Each row is a point on a landscape with many valleys, with its height.
A ball rolls from a point to whichever of its 3 nearest points has the largest drop for the distance, and stops where none of them is lower. Distance is the straight distance between rows; heights are no part of it.
gusen: [ -4  -3 -67  50  73  35 -30 -15   0 -23]  (h 279)
mota: [-17  13 -16  -2 -23   2 -22   3   7  11]  (h 388)
pof: [ -2  -2  27 -22 -35 -11  18   8  -5  23]  (h 242)
Til: [-34  12  45 -14 -36 -19  -9  46  27  43]  (h 644)
Nam: [  4  -1  14 -13 -19   5   6 -13 -26   5]  (h 111)
nak: [  2   0  20 -20 -30  -3  11  -4 -13  13]  (h 204)
Teb: [-14  -5  59 -26 -40 -24  25  29  13  31]  (h 94)
zudu: [ 40 -26  59 -37 -41 -33  61   2  -5 -22]  (h 92)
zoma: [  0  19 -81  28  46   7 -38 -16  57   9]  (h 545)
medo: [-10  -7  69 -32 -42 -29  37  27  15  24]  (h 87)
vuluk: [ 68 -38  58 -17  -8 -19  60 -10 -33 -64]  (h 285)
vura: [-14  -8  88 -28 -42 -40  31  38  25  32]  (h 233)
Rumed: [-12  19 -27   6 -10  11 -23  -3   5   6]  (h 202)
beza: [ -2  -1 -14  19  24  24 -17 -20 -43 -19]  (h 241)
Lagu: [  3  11 -72  44  65  27 -31 -23  23 -11]  (h 197)
gato: [-16 -10 -53  48  63  40 -14 -11 -42 -32]  (h 265)
Neru: [ -5  17 -49  24  22  16 -34 -11  13 -11]  (h 165)
sur: [-16  -1 103 -28 -40 -39  29  44  37  32]  (h 299)
rad: [ 14 -19  13  10  23  21  10 -24 -64 -21]  (h 479)
Gurup: [ 43 -23  49 -26 -17 -10  43 -20 -24 -22]  (h 280)
kem: [-13  24 -63  19  18   4 -32  -3  54  12]  (h 319)
miku: [-16  24 -75  12  35  -6 -35  -2  78  24]  (h 653)
nudum: [ -7   2 -55  48  61  33 -28 -15 -18 -25]  (h 379)
muzes: [-23  -1  42 -25 -40 -18  12  35  10  36]  (h 200)
Lub: [ -4  24 -81  18  47   0 -35 -14  66  16]  (h 760)
zarat: [ 57 -31  66 -35 -35 -32  65   0 -14 -57]  (h 212)
fidim: [ 50 -27  61 -34 -40 -33  63   0  -7 -41]  (h 175)
roba: [ 34 -28  32  -9  15  13  29 -25 -53 -26]  (h 426)
Zavos: [ -3   9 -44  34  36  25 -31 -15 -12 -17]  (h 223)
ver: [  1 -25   2  16  40  29   6 -20 -69 -25]  (h 302)
Zadi: [  0   5 -10   5  -2  16 -14 -19 -24  -2]  (h 571)
doboz: [  8 -11  39 -29 -38 -17  33   4  -7  15]  (h 432)
repe: [-30  25 -54  12  15 -13 -31  19  80  25]  (h 326)
Zav: [  0 -11 -13  24  38  29  -9 -17 -55 -24]  (h 85)
sudeb: [ -8  21 -61  24  25  12 -35 -12  34   1]  (h 256)
nuge: [-25  23 -39   5  -6  -4 -34  17  43  19]  (h 272)
Tov: [-34  24 -41  10   2 -17 -35  26  62  24]  (h 294)
mekel: [-39  18  22  -8 -30 -16 -21  47  33  41]  (h 674)
duno: [-31  13  14 -15 -32 -12 -10  32  20  34]  (h 512)
mimu: [ -3   8   2 -12 -30   4  -6  -1 -10  16]  (h 411)
mek: [-35  20 -16  -2 -22  -8 -26  33  37  26]  (h 298)
lesu: [ -9   1 -35  39  47  36 -20 -15 -42 -26]  (h 185)
Lur: [ -2  12 -67  42  59  28 -35 -15  15 -16]  (h 115)
Vavu: [  1  18 -66  30  43  14 -38 -14  33  -2]  (h 311)
zutap: [-20  21 -63   9  25 -10 -33  11  80  29]  (h 370)
nit: [-30  22 -28   2 -11  -8 -30  26  39  25]  (h 281)
lav: [ 10 -11   7   4  10  19  -1 -25 -50 -14]  (h 686)
ren: [ 25 -16  28 -11  -6   3  21 -24 -40 -11]  (h 450)
zatu: [ -2   7 -34  29  29  25 -26 -18 -27 -21]  (h 118)
lib: [-10  21 -47  15   8  12 -34  -9  15  -4]  (h 116)
sedig: [-15   1  27 -20 -33  -9  12  16   1  24]  (h 275)
poz: [  7  -1   3  -4 -10  10  -6 -18 -30  -1]  (h 402)
ribe: [ -5 -20 -23  30  53  34   1 -13 -68 -30]  (h 182)
vezev: [ 42 -34  39  -7  17   7  40 -23 -57 -36]  (h 407)
Direr: [ 21  -9  30 -17 -24  -3  23 -15 -27  -4]  (h 463)
vak: [-21  10  14 -15 -34 -10  -6  23  10  30]  (h 427)
geb: [-28  10  34 -17 -33 -15  -4  36  19  37]  (h 95)
fim: [ 46 -26  45 -19  -8  -8  42 -23 -38 -32]  (h 350)
rufim: [-18  20 -29   7 -10   2 -30   8  25  10]  (h 257)
Mumu: [-24  19 -23   5 -17  -5 -24  16  24  18]  (h 286)
Lek: [ 14  -8  34 -28 -28 -11  29  -6 -18   7]  (h 478)
mit: [ 30 -33  27   2  28  15  30 -25 -67 -27]  (h 440)
tusez: [  7 -15  75 -38 -43 -38  50  24  16  11]  (h 322)
Boda: [ 23 -16  46 -35 -32 -19  43  -1 -10  -3]  (h 702)
mese: [ 52 -27  55 -28 -22 -19  57 -10 -22 -39]  (h 75)

Where does a ball stop that starts at each point below?
nudum => zatu
mek => lib
roba => mese
mit => mese
Tov => lib

Call two points neighbours if one is among the 3 nearest of the other. Go from one point of each pair to the other, from neighbour to neighbour, staying as low as possible. Name the highest point that can't be avoided.
geb, zatu => mimu
Nam, geb => sedig
zatu, Zav => lesu
medo, geb => muzes
zatu, lib => Zavos
